Points on a hilly landscape, in no order, each with its height.
From any point a ball rolls to the lowest of the 2 points nearest to it. It stops when none of these is lower. Distance is the straight distance between rows; heights are no part of it.
Q_111: -20  30  -29  50  -5  4  9  -1  -28  -4  -32  -40  -6  29  33  -12  -9  34  -3  -25  13  -7  -47  9  27  -41  -39  -41  0  7  14  -56  -9  -41  0  -10  -4  -22  -5  -8  -29  -4  -13  -12  48  45  -1  -33  9  -13  -53  -20  h=39.3
Q_823: 17  -10  15  -14  25  -34  -25  -22  21  6  -8  -4  -20  7  -15  35  -2  20  -9  -33  -3  1  -47  -14  -8  -30  -6  16  -20  5  16  20  -3  21  14  31  -29  4  8  29  -1  31  7  13  -10  -13  -9  16  -15  26  15  7  h=47.5
Q_835: -6  -8  4  21  11  -11  -3  20  12  24  30  -5  -2  -40  -31  2  -24  -20  20  36  -15  -6  26  2  2  -10  37  -22  4  5  -10  -9  5  -27  1  -14  15  -42  2  15  31  -9  11  10  25  19  -13  8  -15  11  14  -10  h=45.8
Q_601: -20  32  25  9  -20  5  24  12  6  -9  -26  0  3  -17  21  -39  8  -24  -36  25  5  8  9  4  -34  36  15  8  -31  -27  2  -5  3  13  -6  -14  16  -7  1  -18  -5  9  10  -14  -11  22  5  -2  38  -29  22  -5  h=77.4
Q_453: -17  12  -12  17  -10  5  15  22  15  -29  -14  -18  14  -23  22  -22  -11  1  4  26  11  20  -9  14  3  -9  1  0  -12  -19  -22  -19  0  12  -12  -33  3  -1  -19  -20  -29  -4  1  -3  3  36  9  -17  28  -33  28  7  h=37.9
Q_170: 24  -15  27  -31  43  -9  -7  -17  16  21  2  8  -24  -9  -40  34  -12  15  27  -38  30  19  7  26  23  -32  15  22  3  9  3  30  2  1  -1  44  -43  25  0  36  14  8  0  -2  -17  -21  -23  0  -45  26  36  16  h=35.4
Q_242: 0  -6  -7  15  -6  -15  -7  19  12  -3  25  -8  10  -20  -17  9  -19  -11  20  28  -18  -1  6  -9  0  -20  21  -23  9  -5  -13  -16  4  2  -3  -19  0  -25  -5  8  13  -11  6  4  14  28  -4  -4  -10  -6  8  -4  h=47.6
Q_525: 10  8  21  5  18  -28  5  -3  8  18  -4  -3  -3  -15  -16  4  4  -6  -24  19  -18  -9  -15  -24  -28  1  1  -3  -15  5  11  15  -6  9  17  17  -5  -21  14  -3  16  19  10  -2  -5  -24  -9  15  -1  21  4  -1  h=30.8
Q_704: 22  17  37  4  22  0  15  19  0  19  -7  7  14  -10  -6  -18  6  -3  -42  23  11  -9  11  -23  -8  21  -19  9  14  40  -2  6  -21  -19  9  31  0  -24  10  -7  39  -16  11  0  -4  -51  -13  -11  -9  23  10  -24  h=72.3
Q_469: 1  -49  -4  -28  26  12  0  25  24  -2  15  6  -2  0  -13  7  -5  -5  20  3  4  32  17  9  -3  -2  23  -8  16  -35  -24  -14  8  24  18  7  -39  45  -37  35  -14  -12  -23  4  -7  32  -7  8  -28  -34  36  6  h=26.7
Q_177: -12  47  -32  45  0  -21  -5  4  2  -14  -16  -24  21  -15  18  -14  -22  25  17  11  -5  13  -23  6  16  -25  4  -9  -19  4  -2  -24  -6  0  1  -35  12  -27  -17  -37  -40  16  11  -6  10  32  -7  -4  27  -3  9  0  h=17.2
Q_490: 10  -9  -19  12  1  -39  -26  -8  -8  31  -6  -2  -12  18  3  36  -2  23  -6  -25  -23  -37  -34  -20  9  -41  -17  -16  -12  39  29  2  1  -22  -1  25  19  -32  1  -3  21  12  6  -8  14  -22  -11  -5  -20  39  -56  -11  h=16.0
Q_707: -25  45  -17  37  12  -14  8  18  6  -17  -2  -12  8  -28  27  -35  -33  20  -2  28  16  9  -28  22  12  -20  12  10  -29  -4  -13  -31  -25  -14  1  -33  25  -40  -12  -28  -17  18  5  -1  10  46  0  6  29  -11  24  -9  h=22.6
Q_549: 9  7  -7  -15  -5  -18  -30  -35  -2  -7  6  16  -17  -3  5  -3  -4  5  3  -22  -16  8  -8  -15  -36  16  24  19  -12  -1  13  47  19  29  9  -9  -14  26  10  2  -13  44  16  1  -25  -5  26  34  20  2  18  15  h=60.1
Q_659: -2  -9  4  -7  -33  19  -4  -9  0  -30  -19  -11  13  11  14  -15  25  6  12  -5  -8  12  -7  -1  -16  13  -13  6  -1  -33  -19  -2  14  26  12  -26  -6  37  -19  -14  -47  -11  0  2  -14  16  0  -16  30  -37  -19  5  h=17.8
Q_274: 4  17  -6  -8  -23  -4  -31  -44  -28  -5  -20  18  -10  35  30  -13  20  10  -5  -33  -16  -7  -10  -7  -45  37  0  23  -13  2  28  22  22  26  8  -4  3  29  33  -31  -30  32  24  -17  -26  -9  20  19  45  -11  -24  5  h=81.8
Q_674: 13  -7  8  -12  24  -26  -12  -12  19  0  0  4  -12  -8  -13  14  -4  8  -10  -16  -6  12  -26  -18  -24  -12  9  10  -16  -14  3  20  8  31  29  10  -37  20  -2  25  -12  33  -3  9  -13  5  -1  26  -14  2  25  5  h=50.1
Q_200: -17  14  -19  23  -25  17  27  10  -20  -18  -36  -30  5  29  18  -12  23  15  1  -13  19  4  -25  6  18  -22  -49  -17  2  -25  -10  -50  -7  -14  -17  -27  -6  6  3  -18  -23  -25  -1  -8  25  29  1  -42  29  -30  -37  -8  h=42.0
Q_37: -3  0  -36  -20  -30  -11  11  -11  -20  11  19  14  5  17  7  22  13  -8  7  -7  -15  -28  19  -8  7  14  -14  -6  23  21  26  10  5  13  -21  -4  21  -3  25  -21  25  -3  -7  -6  -14  -40  15  -3  -17  22  -44  28  h=24.5
Q_623: 2  -13  22  -16  23  0  19  -16  11  30  11  4  -19  -36  -29  -7  -19  -15  -2  27  4  8  26  5  -24  24  27  -6  4  9  -10  40  11  -6  9  16  -10  11  17  12  13  23  5  -4  -20  -37  4  42  -20  15  33  12  h=68.6
Q_230: -5  -38  11  -15  -34  52  19  18  11  -29  11  12  7  3  -1  -6  15  -36  18  37  6  4  30  7  0  40  19  5  32  -33  -19  -19  6  16  -23  -11  0  18  -26  17  -1  -35  -13  3  -4  8  0  -7  6  -49  -2  -1  h=29.2
Q_620: -7  -5  -15  -19  -3  -11  6  -24  4  33  23  2  -22  -26  -19  6  -10  -18  27  8  -21  -3  32  12  -21  26  36  -2  4  15  4  52  22  -5  -7  -23  28  7  29  -4  10  28  22  -5  -24  -33  30  45  5  37  24  34  h=64.9
Q_416: 2  2  0  -2  -9  -10  12  -4  26  12  19  0  -5  -27  -14  -12  -6  -20  0  33  -17  6  20  -10  -31  26  35  -15  -13  -7  -3  21  14  9  5  -19  8  -2  4  -4  2  20  17  -9  -17  -8  13  30  5  8  20  5  h=70.3
Q_64: 28  -11  29  -19  26  -17  -21  -21  26  8  0  1  -22  22  -18  39  6  25  -1  -41  13  3  -39  1  12  -31  -7  23  -12  14  12  15  -13  6  -6  50  -29  6  -1  32  6  8  9  6  -7  -29  -15  -1  -25  32  16  13  h=45.3
Q_801: -10  26  6  17  0  -20  17  18  28  13  12  -4  -5  -34  -12  -12  -7  -21  -17  41  -8  9  12  -9  -21  8  39  -13  -19  -8  3  -5  3  -7  4  -23  23  -38  -3  -10  13  10  16  -4  -1  18  1  18  15  6  31  -3  h=71.9
Q_976: -2  26  -31  11  -23  -31  1  -3  9  2  13  -3  13  -10  4  -1  1  -5  5  8  -31  -1  3  -20  -16  0  12  -18  -17  1  6  2  10  18  5  -32  18  -8  3  -28  -10  14  20  -14  -18  6  5  5  15  16  -10  4  h=73.7
Q_558: 16  -12  4  -9  14  -6  -26  -17  9  -27  -16  4  -8  9  10  3  11  15  1  -36  -5  23  -29  -14  -21  -9  -8  13  -16  -23  -8  11  12  38  31  -6  -34  43  -18  15  -48  23  -9  14  -16  13  2  12  4  -14  14  3  h=53.3
Q_767: -13  15  -34  17  -11  -19  18  -2  -18  30  26  4  11  -12  2  13  -2  -24  15  16  -31  -28  40  -13  12  -8  8  -30  6  24  12  2  12  -18  -11  -20  31  -40  12  -16  39  -13  5  -5  7  -19  -10  17  -26  39  -43  -1  h=15.9
Q_546: -14  7  -18  43  -11  15  -3  15  -28  -19  -34  -7  -5  27  10  1  1  14  -18  -16  9  -16  -34  -2  24  -31  -38  -24  2  -2  11  -60  -18  -33  -4  4  -1  -27  0  5  12  -22  -14  -12  46  36  -10  -44  12  -19  -42  -24  h=34.5
Q_604: -29  21  -7  12  -5  16  37  33  -18  -30  -8  -17  12  -5  41  -45  -1  1  -12  14  41  -2  -19  30  16  -20  -37  12  -14  -34  -29  -34  -21  -21  -26  -31  19  5  15  -17  -3  -18  -1  -1  22  38  13  -34  30  -38  -17  -22  h=44.4
Q_414: 5  -12  -6  5  -16  -5  -5  14  13  -20  12  -9  15  -6  -5  8  -3  -11  11  19  -13  4  -2  -12  -8  -10  5  -15  7  -17  -16  -14  6  22  0  -19  -10  -1  -11  1  -8  -11  -1  1  -5  19  3  -15  0  -15  5  4  h=49.6
Q_857: 21  5  63  -25  19  49  25  -22  -4  -7  -6  25  6  32  11  -19  11  8  -33  9  26  15  14  3  -25  42  -5  41  6  12  -14  15  -17  -3  17  50  -19  5  -2  -4  9  -25  -9  -6  -24  -45  -14  22  -3  -14  10  -3  h=8.6
Q_516: -8  15  9  -1  -38  16  11  -6  6  -13  -16  2  10  -1  21  -32  14  -21  -8  22  -12  2  19  0  -38  46  20  2  -14  -20  0  6  12  24  -2  -15  9  7  2  -24  -19  6  14  -19  -25  5  4  6  32  -29  -13  -1  h=78.9
Q_161: 11  -34  5  -44  23  -1  -20  -12  16  11  15  7  -21  -5  -38  26  -15  3  34  -28  14  18  9  29  13  -21  19  12  15  -8  1  28  11  18  1  33  -40  40  -1  39  7  18  -6  4  -23  -7  -9  19  -34  7  36  24  h=33.3
Q_49: -9  27  -35  45  -5  -20  -16  -6  -18  9  -29  -41  10  38  22  15  3  37  4  -39  -4  -2  -41  -6  27  -38  -40  -49  -2  11  17  -38  13  -23  7  -14  1  -11  -8  -22  -67  7  -7  -9  32  36  7  -23  13  -3  -52  -10  h=34.6
Q_745: -25  37  -34  37  -11  7  18  4  -23  10  18  1  0  -36  3  -13  -15  -23  10  11  -17  -30  44  7  31  0  34  -31  12  15  23  -15  -11  -51  -20  -17  29  -69  -3  6  64  -22  -13  5  47  11  -24  8  -17  27  -21  -34  h=23.2
Q_543: 5  -16  -23  -28  -23  -22  -19  -8  -6  8  11  7  -6  25  -7  40  9  13  15  -37  -14  -22  -6  2  16  -2  -19  11  21  21  27  19  -1  12  -27  4  11  0  23  -7  22  5  -1  9  -10  -30  15  -10  -13  30  -23  36  h=28.2
Q_389: -6  -10  -3  -11  7  -21  3  -18  -14  44  7  -7  -14  -22  -22  26  -16  -12  28  -8  -23  -14  23  20  -3  1  12  8  17  29  8  55  15  -15  -13  -14  21  -7  32  -4  24  20  20  3  -25  -40  14  24  -11  54  20  39  h=65.9
Q_306: -5  9  -29  -4  -31  -9  -2  -8  26  -1  22  5  10  -19  3  -16  -5  -11  10  23  -23  13  23  -7  -25  33  41  -9  -17  -2  2  15  20  16  2  -36  18  11  -8  -22  -16  22  26  -14  -25  -3  22  25  19  3  13  7  h=71.8
Q_238: -10  23  -15  34  1  19  2  31  -16  2  13  9  12  -41  -13  -10  -13  -23  -3  26  -7  -28  42  10  33  8  23  -15  20  23  8  -11  -22  -46  -26  -6  22  -59  15  12  58  -20  -9  18  51  12  -15  1  -14  11  2  -35  h=25.0
Q_253: -21  -25  -9  -13  -32  36  23  26  26  -29  10  -7  7  -14  15  -19  -6  -27  14  40  12  15  25  15  0  25  28  -9  14  -27  -19  -20  11  9  -36  -30  7  6  -22  2  -9  -28  -5  -5  -4  25  15  -16  16  -47  24  -1  h=32.3
Q_101: 3  3  34  -1  64  8  5  29  8  33  11  5  15  -24  -32  -2  -10  -19  -40  32  37  16  39  -10  21  2  18  16  5  14  0  6  1  -16  32  39  -1  -3  0  28  33  -7  -11  15  4  9  -15  -2  -30  4  48  -12  h=41.1
Q_709: -3  16  -10  -8  -39  9  -9  -27  -12  -12  -10  10  10  16  31  -24  17  -6  1  3  -19  -4  12  -2  -40  46  14  15  -10  -8  12  17  21  27  9  -18  9  26  19  -37  -31  16  21  -21  -34  -4  14  14  39  -23  -33  1  h=80.3
Q_165: 3  21  -36  22  5  -50  -42  -1  -2  -3  18  -18  17  -4  5  15  -19  32  38  -22  -35  4  -28  -15  20  -40  0  -25  -9  18  1  6  6  6  17  -37  13  -28  -13  -20  -42  11  -2  12  12  29  1  -4  -2  20  -19  -4  h=17.1
Q_74: -16  28  -3  24  -13  6  22  14  -7  -19  -36  -34  11  -1  22  -22  14  16  -1  2  11  9  -24  9  4  -12  -33  -2  -12  -22  -16  -30  -3  0  -8  -30  -4  9  -1  -26  -36  -6  9  -4  11  33  1  -32  36  -31  -4  1  h=42.1
Q_890: 25  -13  -24  19  -19  -15  -22  -9  -6  18  -6  29  -8  33  2  40  12  21  -9  -31  -4  -36  -18  -14  40  -33  -25  -13  -1  50  27  -11  -7  -34  -11  35  12  -20  -9  -2  19  -6  0  -20  33  -33  2  -19  -36  36  -65  -24  h=16.8
Q_83: -11  7  -36  -10  -24  -9  29  -6  -16  25  31  6  5  -8  7  11  2  -26  14  15  -21  -21  43  -8  -2  20  6  -20  20  19  13  17  9  2  -18  -17  36  -13  29  -24  28  -2  8  -6  -16  -38  11  16  -18  36  -33  20  h=20.6
Q_597: -23  -14  9  -10  18  38  15  39  -2  -19  13  2  -4  -10  21  -23  10  -46  -33  35  44  8  19  10  17  -4  12  26  -1  -32  -25  -25  -7  -2  -22  4  19  16  -7  30  26  -23  -25  14  10  46  16  -14  11  -42  48  -7  h=39.2
Q_304: -5  -11  23  16  41  2  2  27  8  37  18  5  -3  -48  -42  -7  -25  -28  -1  44  10  -1  44  8  8  4  26  -13  6  21  -11  3  6  -38  10  2  18  -33  6  18  36  -8  8  20  21  -1  -20  9  -19  16  33  -16  h=44.3
Q_412: 10  -4  13  -1  26  -33  -3  -14  9  30  9  -8  -10  -25  -26  18  -12  -5  2  10  -18  -10  -11  -10  -17  -18  11  5  -11  13  6  34  1  -1  14  8  -9  -12  18  10  18  24  17  4  -6  -27  -6  28  -14  34  12  9  h=34.4
Q_461: 10  10  47  -3  12  -1  12  -13  0  6  -20  6  4  1  1  -16  14  -6  -42  13  -2  -1  -10  -19  -35  34  -7  10  -16  1  5  14  -9  16  22  38  -14  -10  15  -8  10  11  -4  -9  -15  -33  -3  14  5  0  5  1  h=24.8
Q_126: 20  -27  35  -11  8  41  17  22  8  -13  11  24  18  3  -17  -2  16  -28  -4  28  15  3  29  3  5  35  -1  18  20  -13  -11  -15  -11  5  -2  26  -16  17  -18  23  19  -24  -13  9  -3  -12  -14  -3  -16  -22  19  1  h=21.4
Q_78: -8  -24  29  -21  -4  40  21  7  5  -32  -14  7  2  12  7  -16  26  -8  -5  8  14  21  11  3  -16  14  -4  19  0  -49  -24  -11  6  20  15  0  -3  33  -37  13  -11  -28  -18  10  4  32  -17  -8  13  -57  13  9  h=15.7
Q_41: -14  28  -25  30  5  20  -10  19  -27  -12  14  1  2  -38  0  -18  -20  -1  -7  5  -12  -40  1  8  42  -3  18  -7  11  15  23  -24  -40  -42  -10  1  16  -58  -1  24  64  -11  -26  12  67  37  -13  -22  -9  7  -10  -38  h=26.9
Q_904: 23  -28  32  -25  25  18  4  -5  17  -13  3  14  3  25  -14  15  9  6  -3  -11  9  11  -5  2  -10  2  -2  27  -9  -24  -6  -5  -8  20  20  37  -35  31  -23  28  2  -5  -19  7  -10  -8  -20  6  -26  -11  16  12  h=38.8
Q_436: -28  -12  0  -5  17  25  21  40  2  -33  11  -8  -2  -19  39  -32  -2  -13  -12  32  49  20  -5  20  24  -25  -7  23  -10  -35  -44  -25  -10  2  -14  -16  16  19  -18  12  -2  -23  -19  9  18  56  19  -20  14  -51  36  -5  h=41.3
Q_151: -13  11  -27  40  -14  7  -13  11  -27  -29  -9  -2  7  5  5  5  -13  11  4  -3  -9  -18  -18  -8  32  -26  -9  -26  10  3  8  -43  -21  -19  -9  -6  -2  -41  -1  9  25  -24  -19  -5  46  39  -13  -38  -8  -13  -31  -23  h=31.3
Q_291: 8  -40  -3  -42  25  10  -4  0  23  1  15  12  -15  4  -21  10  -10  3  20  -13  6  22  12  17  -9  -1  29  7  12  -28  -9  14  8  24  16  24  -46  50  -15  36  -8  11  -20  2  -26  9  -5  28  -31  -18  28  12  h=30.5
Q_697: 0  23  -23  31  -10  -18  -11  -1  -12  11  -42  -39  11  33  22  7  31  34  -5  -43  -9  8  -36  -10  11  -12  -52  -27  -12  -3  8  -33  14  -10  5  -22  -7  25  -5  -32  -78  20  19  -2  15  18  14  -19  32  -4  -35  -11  h=27.8
Q_920: -9  -7  -45  5  -3  -48  -32  -11  -17  25  18  -2  -6  14  9  36  -16  27  19  -43  -37  -33  -23  -12  18  -41  -14  -20  -9  32  28  7  11  -13  8  -14  24  -35  3  1  17  4  -7  6  18  6  -3  -3  -29  38  -59  -3  h=9.7
Q_894: 12  -15  27  -10  80  -11  10  15  11  44  10  15  -2  -34  -43  11  -28  2  -16  14  31  17  26  5  16  -13  23  16  -4  9  -5  19  6  -18  41  43  -18  8  4  27  24  6  -9  3  2  -5  -23  2  -50  16  37  -9  h=39.1
Q_176: 5  14  7  -15  2  -5  -17  -49  -8  6  -4  21  -24  0  -1  -2  -8  -2  0  -10  -3  3  14  -12  -42  34  42  18  -4  7  17  66  20  21  0  6  -16  16  22  -1  -1  41  15  -8  -24  -19  26  62  20  -7  27  20  h=62.0
Q_790: 34  -11  22  -13  -11  4  -17  -22  10  4  -4  17  -15  49  -8  29  17  19  -5  -35  5  -11  -30  -4  14  -9  -22  17  2  23  10  -2  -25  -2  -31  48  -4  11  -8  3  1  -6  6  -11  0  -51  -3  -16  -8  37  -13  10  h=1.3
Q_957: 4  36  26  15  26  -2  7  35  -8  22  -14  2  13  -14  -5  -19  7  -14  -53  29  9  -19  18  -23  -1  11  -13  2  11  34  13  0  -20  -28  1  21  25  -54  10  -8  48  -15  2  7  12  -26  -16  -11  6  18  9  -30  h=73.4
Q_870: -5  6  -41  12  2  -50  -44  -9  -14  13  25  -22  6  1  6  24  -27  38  39  -40  -46  -15  -31  -17  24  -43  -1  -28  -5  22  7  9  5  -5  20  -33  20  -39  -16  -2  -15  4  -9  18  22  30  -4  -7  -20  33  -41  -11  h=14.9
Q_889: 16  -16  14  -19  9  -18  -12  -15  4  17  10  -3  -7  -9  -24  23  -4  -2  15  -1  -6  -10  -6  4  -1  -11  2  10  11  15  3  33  1  5  -8  18  -14  6  18  14  19  16  12  5  -16  -35  1  12  -22  28  12  22  h=37.0
Q_924: -16  -3  -26  30  -36  31  19  4  -26  -18  -40  0  3  49  4  8  23  2  -14  -20  16  -9  -13  0  30  -24  -53  -26  7  -13  10  -64  -15  -24  -14  -11  -7  -4  -2  -1  4  -30  -8  -18  37  20  -5  -41  15  -24  -51  -23  h=38.0
Q_552: -1  -32  8  -17  13  -2  -4  -15  -14  34  8  10  -14  -35  -35  22  -27  -18  41  6  2  -6  32  35  13  -4  13  6  27  32  -13  43  21  -16  -21  -1  10  10  20  11  18  7  20  1  -19  -46  3  7  -30  44  30  24  h=66.7
Q_36: 11  -14  4  -18  1  -1  -47  -37  -2  -31  -15  7  -25  33  11  12  15  25  1  -63  -4  16  -39  -7  -15  -6  -17  25  -14  -11  8  20  6  36  18  7  -24  43  -3  14  -44  28  -2  22  -27  4  9  18  22  0  6  13  h=56.1
Q_457: -6  -15  24  2  36  7  9  34  16  23  20  7  -1  -33  -32  -6  -17  -33  -16  45  19  13  38  0  5  8  25  -14  7  2  -7  -5  6  -15  6  15  3  -13  2  24  29  -6  -5  14  13  13  -8  6  -18  -7  45  -4  h=43.0
Q_438: 4  13  67  -8  14  26  19  -14  -10  6  -34  15  8  23  17  -32  24  -7  -56  9  15  5  0  -11  -36  51  -16  25  -20  -1  -2  12  -9  11  29  48  -6  -12  12  -15  5  -6  -9  -12  -18  -30  -8  17  19  -17  4  -10  h=18.2
Q_686: 41  -11  38  -21  35  9  -3  -12  24  -2  14  19  -9  29  -21  30  9  19  3  -30  19  7  -15  8  11  -17  -8  32  -9  5  3  -5  -24  3  -2  50  -37  24  -12  33  5  -11  -5  3  3  -29  -20  -10  -36  19  22  5  h=42.7
Q_118: -26  34  -38  30  -19  -20  15  -11  -19  21  25  -1  8  -15  7  3  -11  -19  17  6  -29  -28  35  -12  21  -14  25  -39  2  18  21  -9  11  -33  -6  -24  33  -60  -7  -7  46  -22  -3  -8  25  8  -24  12  -20  33  -42  -13  h=19.9
Q_153: 1  14  9  -19  -3  -8  3  -40  -13  21  -3  4  -20  -13  -9  1  -7  -7  8  1  -14  -1  22  -5  -36  36  34  7  6  19  12  70  13  4  -4  0  9  4  31  -7  9  35  20  -10  -27  -38  24  57  11  24  26  27  h=63.6
Q_440: 26  -8  48  -15  -2  46  18  -6  -3  -15  -2  24  13  25  1  -16  20  -9  -13  18  11  -3  13  -1  -11  43  -13  28  15  6  -10  -4  -22  1  -3  36  -10  8  -10  1  12  -27  -8  -2  -14  -45  -15  2  -4  -9  -4  0  h=15.6
Q_859: 1  -13  -46  6  -13  -28  -40  10  -11  -15  12  -5  14  38  14  31  -1  30  26  -52  -6  2  -27  -7  38  -29  -45  -29  8  6  5  -12  6  15  9  -32  2  4  5  -22  -52  -8  -24  16  7  17  22  -33  -1  11  -52  5  h=37.7
Q_113: 24  -22  25  -14  -12  22  -12  -17  6  -11  -7  17  -1  48  -9  16  20  6  -5  -18  -3  -12  -26  -4  -4  5  -27  21  -6  -5  -1  -13  -19  13  -11  37  -12  20  -12  7  -2  -12  -5  -3  -5  -39  -11  -13  -2  11  -22  9  h=11.0
Q_496: -6  -38  12  -19  10  34  18  27  12  -24  4  8  3  3  -2  2  13  -15  6  14  16  27  19  6  1  4  4  11  14  -44  -28  -27  0  18  7  3  -16  32  -43  29  1  -33  -24  10  7  39  -9  -9  -9  -51  36  9  h=21.7
Q_559: -38  40  -30  14  -21  9  53  26  -10  -21  -17  -30  29  -5  51  -49  -14  5  -4  13  35  2  -8  44  16  -9  -34  5  -22  -30  -14  -34  -19  -22  -31  -40  17  5  13  -38  -17  0  9  -10  7  21  7  -11  32  -31  -19  -23  h=46.2
Q_106: 11  -3  36  -17  15  6  22  -18  -3  20  2  2  -8  -27  -19  -8  -13  0  -10  22  16  4  23  3  -21  24  8  8  20  28  -15  39  -4  -16  6  27  -12  3  21  7  25  5  14  -3  -24  -58  -7  20  -22  24  31  4  h=69.7
Q_257: -2  -6  -3  4  -32  4  -7  -10  -10  -5  -31  -15  4  41  6  0  31  11  -9  -28  -12  -7  -29  -12  -17  5  -41  -13  -10  -17  -1  -30  5  14  9  -6  0  26  1  -16  -35  0  2  -10  -10  2  0  -21  26  -7  -43  -3  h=7.8
Q_646: -26  -10  4  -5  17  13  16  40  26  -4  23  -2  -11  -24  5  -20  -17  -29  -21  45  24  22  17  11  3  3  35  -4  -8  -18  -16  -23  4  -5  -17  -10  10  0  -13  18  10  -15  -12  4  8  49  14  -2  4  -33  60  2  h=36.9
Q_999: 26  -18  27  -14  73  -15  2  -2  10  34  7  17  -17  -33  -40  22  -25  10  11  -12  32  11  17  24  21  -31  17  24  0  16  -8  23  5  -16  20  42  -31  14  5  30  19  3  -1  0  0  -20  -28  -7  -54  27  34  -5  h=37.4
Q_751: 12  -24  9  -14  -22  16  -12  -13  0  -20  -8  3  6  35  -4  8  20  -2  4  -8  -10  -10  -19  -9  -15  8  -22  10  2  -21  -6  -15  -3  27  2  8  -10  24  -7  2  -10  -9  -9  1  -15  -13  -7  -10  8  -8  -27  11  h=18.9
Q_961: -15  17  -34  34  -12  23  -15  9  -29  -28  -8  8  4  -18  2  -5  -10  11  -12  -10  -15  -34  -15  3  53  -13  -2  -19  10  19  33  -34  -37  -39  -4  8  -3  -47  -5  24  48  -18  -30  -4  72  36  -15  -37  -17  -2  -30  -42  h=28.7
Q_212: -18  -7  20  -17  -32  43  25  6  -1  -40  -24  -11  4  4  14  -30  30  4  10  7  22  19  4  14  -11  14  -13  17  5  -50  -31  -12  6  16  0  -20  6  33  -26  -7  -29  -30  -3  7  9  29  -10  -20  38  -69  -6  4  h=7.4
Q_120: -23  -5  -10  10  -2  26  29  38  -3  -42  4  -9  12  -17  40  -37  -14  -5  6  27  43  9  -11  30  26  -21  -20  15  -4  -35  -41  -29  -18  -5  -28  -32  17  6  -3  -8  -5  -25  -11  4  23  43  19  -31  24  -44  5  -13  h=42.9
Q_570: -4  41  33  13  16  -15  23  21  -2  24  -12  -5  -2  -23  -3  -25  7  -27  -55  36  -2  -4  17  -21  -28  25  6  -8  -9  9  16  9  -16  -9  11  9  27  -51  16  -16  30  5  4  -1  -6  -22  -7  13  18  19  17  -18  h=74.7
Q_422: 29  -18  -5  4  -19  -12  -22  -11  7  13  -8  24  -14  51  -3  38  15  22  -12  -39  3  -25  -34  -9  26  -28  -32  0  -1  30  17  -16  -18  -11  -23  43  9  1  -7  -6  6  0  3  -17  9  -39  4  -22  -15  38  -43  -3  h=9.8
Q_347: 1  -38  2  -15  13  4  6  -5  12  33  27  6  -16  -37  -38  2  -23  -27  30  34  -2  1  36  19  -6  10  26  -19  13  9  -16  25  22  -8  -9  -5  7  12  17  15  14  9  12  -1  -13  -34  6  24  -25  23  23  13  h=67.6
Q_943: 10  -23  -20  -20  -15  -26  -35  -4  2  -5  19  -3  -5  16  -8  36  1  10  19  -30  -17  -12  -25  -7  7  -23  -18  3  11  7  10  9  0  23  -5  -4  -2  7  16  4  4  8  0  15  -14  -7  13  -5  -9  23  -18  21  h=31.2
Q_811: 22  -11  19  -24  -8  4  0  -19  -11  10  9  10  -2  -2  -19  18  5  1  22  -1  4  -12  11  9  10  8  -1  17  35  29  -3  26  -8  -9  -27  22  -8  12  15  7  21  -6  15  0  -20  -55  2  1  -27  29  9  19  h=39.4
Q_595: 10  -31  24  -18  -12  34  13  3  13  -11  13  12  5  1  -7  -9  7  -28  5  33  2  3  25  4  -18  39  18  4  23  -18  -12  2  4  16  -5  13  -11  18  -9  15  7  -12  -11  3  -19  -10  -1  13  -7  -28  4  9  h=25.3
Q_638: 28  12  36  -9  13  -1  20  -15  -7  21  0  7  -7  -10  -6  -9  3  20  -24  2  10  -5  5  -12  -12  13  -11  21  25  55  -11  19  -18  -30  -3  29  -12  -6  16  0  32  -18  23  -11  -14  -68  -10  -12  -17  38  19  -16  h=71.0
Q_609: 9  1  -11  -17  -11  -21  -46  -32  -7  -19  -4  9  -20  16  10  10  8  17  1  -52  -16  8  -33  -15  -23  5  -4  20  -10  3  23  33  12  33  8  -4  -11  28  15  0  -24  39  9  12  -27  1  24  14  26  9  8  18  h=58.3
Q_456: -10  44  44  6  -6  1  27  12  -4  10  -24  6  -2  -17  14  -42  11  -37  -54  33  2  4  21  -11  -42  54  18  -2  -24  -11  14  12  -6  8  6  3  25  -31  17  -22  10  12  1  -13  -15  -9  6  19  30  -3  24  -13  h=76.0
Q_733: 8  -28  9  -34  20  21  0  -15  15  -16  -2  15  -12  21  -2  2  4  9  4  -20  3  21  4  6  -25  5  25  26  -1  -35  -9  20  7  30  27  22  -44  47  -20  24  -18  11  -25  5  -25  15  -8  38  -14  -31  17  11  h=34.1
Q_557: 8  -17  -36  -9  -12  -32  -46  3  -4  -17  18  -4  -3  21  12  29  3  25  20  -51  -15  3  -33  -8  17  -25  -34  -8  6  6  7  4  2  26  7  -24  3  12  12  -13  -38  9  -11  24  -14  8  24  -17  5  19  -27  14  h=34.7
Q_770: -8  15  -46  25  -14  -26  -22  1  -17  -4  -7  -22  21  37  17  18  1  28  15  -38  -7  1  -25  -11  31  -29  -41  -43  2  8  11  -23  17  -2  7  -29  3  1  -1  -29  -59  -6  -15  -3  13  25  11  -33  6  3  -52  -3  h=38.5
Q_690: -24  -10  -11  -3  -11  16  19  32  34  -21  10  -10  2  -24  15  -26  -21  -13  -2  42  14  27  12  17  -1  11  29  -6  -8  -19  -20  -20  5  2  -26  -31  10  -3  -26  -2  -11  -12  -1  -4  -3  36  17  -5  16  -38  50  5  h=34.8
Q_217: -7  -16  -13  -19  -40  26  -17  -15  -5  -35  3  4  14  19  27  -14  18  5  25  0  -11  11  12  9  -16  28  10  28  11  -20  -12  17  26  22  16  -30  5  48  -14  -28  -57  -9  5  7  -30  6  17  2  38  -46  -33  4  h=25.5
Q_641: -2  40  -43  38  2  -38  -28  -2  0  -8  -1  -16  35  -7  11  2  -17  28  33  -7  -21  17  -19  -6  26  -26  1  -17  -18  11  5  -5  6  6  10  -40  11  -19  -21  -40  -53  22  9  3  6  23  2  -1  23  11  1  0  h=10.6
Q_483: -5  13  -9  12  -38  5  11  -8  -15  13  -49  -42  3  48  20  -6  47  30  -15  -42  -7  2  -26  -8  -6  5  -55  -20  -8  -16  2  -39  13  -10  8  -14  -4  33  -6  -27  -62  9  23  -9  13  13  10  -16  37  -20  -40  -13  h=19.8

Where does a ball stop that starts at each point below?
Q_436 -> Q_857
Q_559 -> Q_857
Q_811 -> Q_857
Q_414 -> Q_857
Q_859 -> Q_767
Q_200 -> Q_767
Q_111 -> Q_767
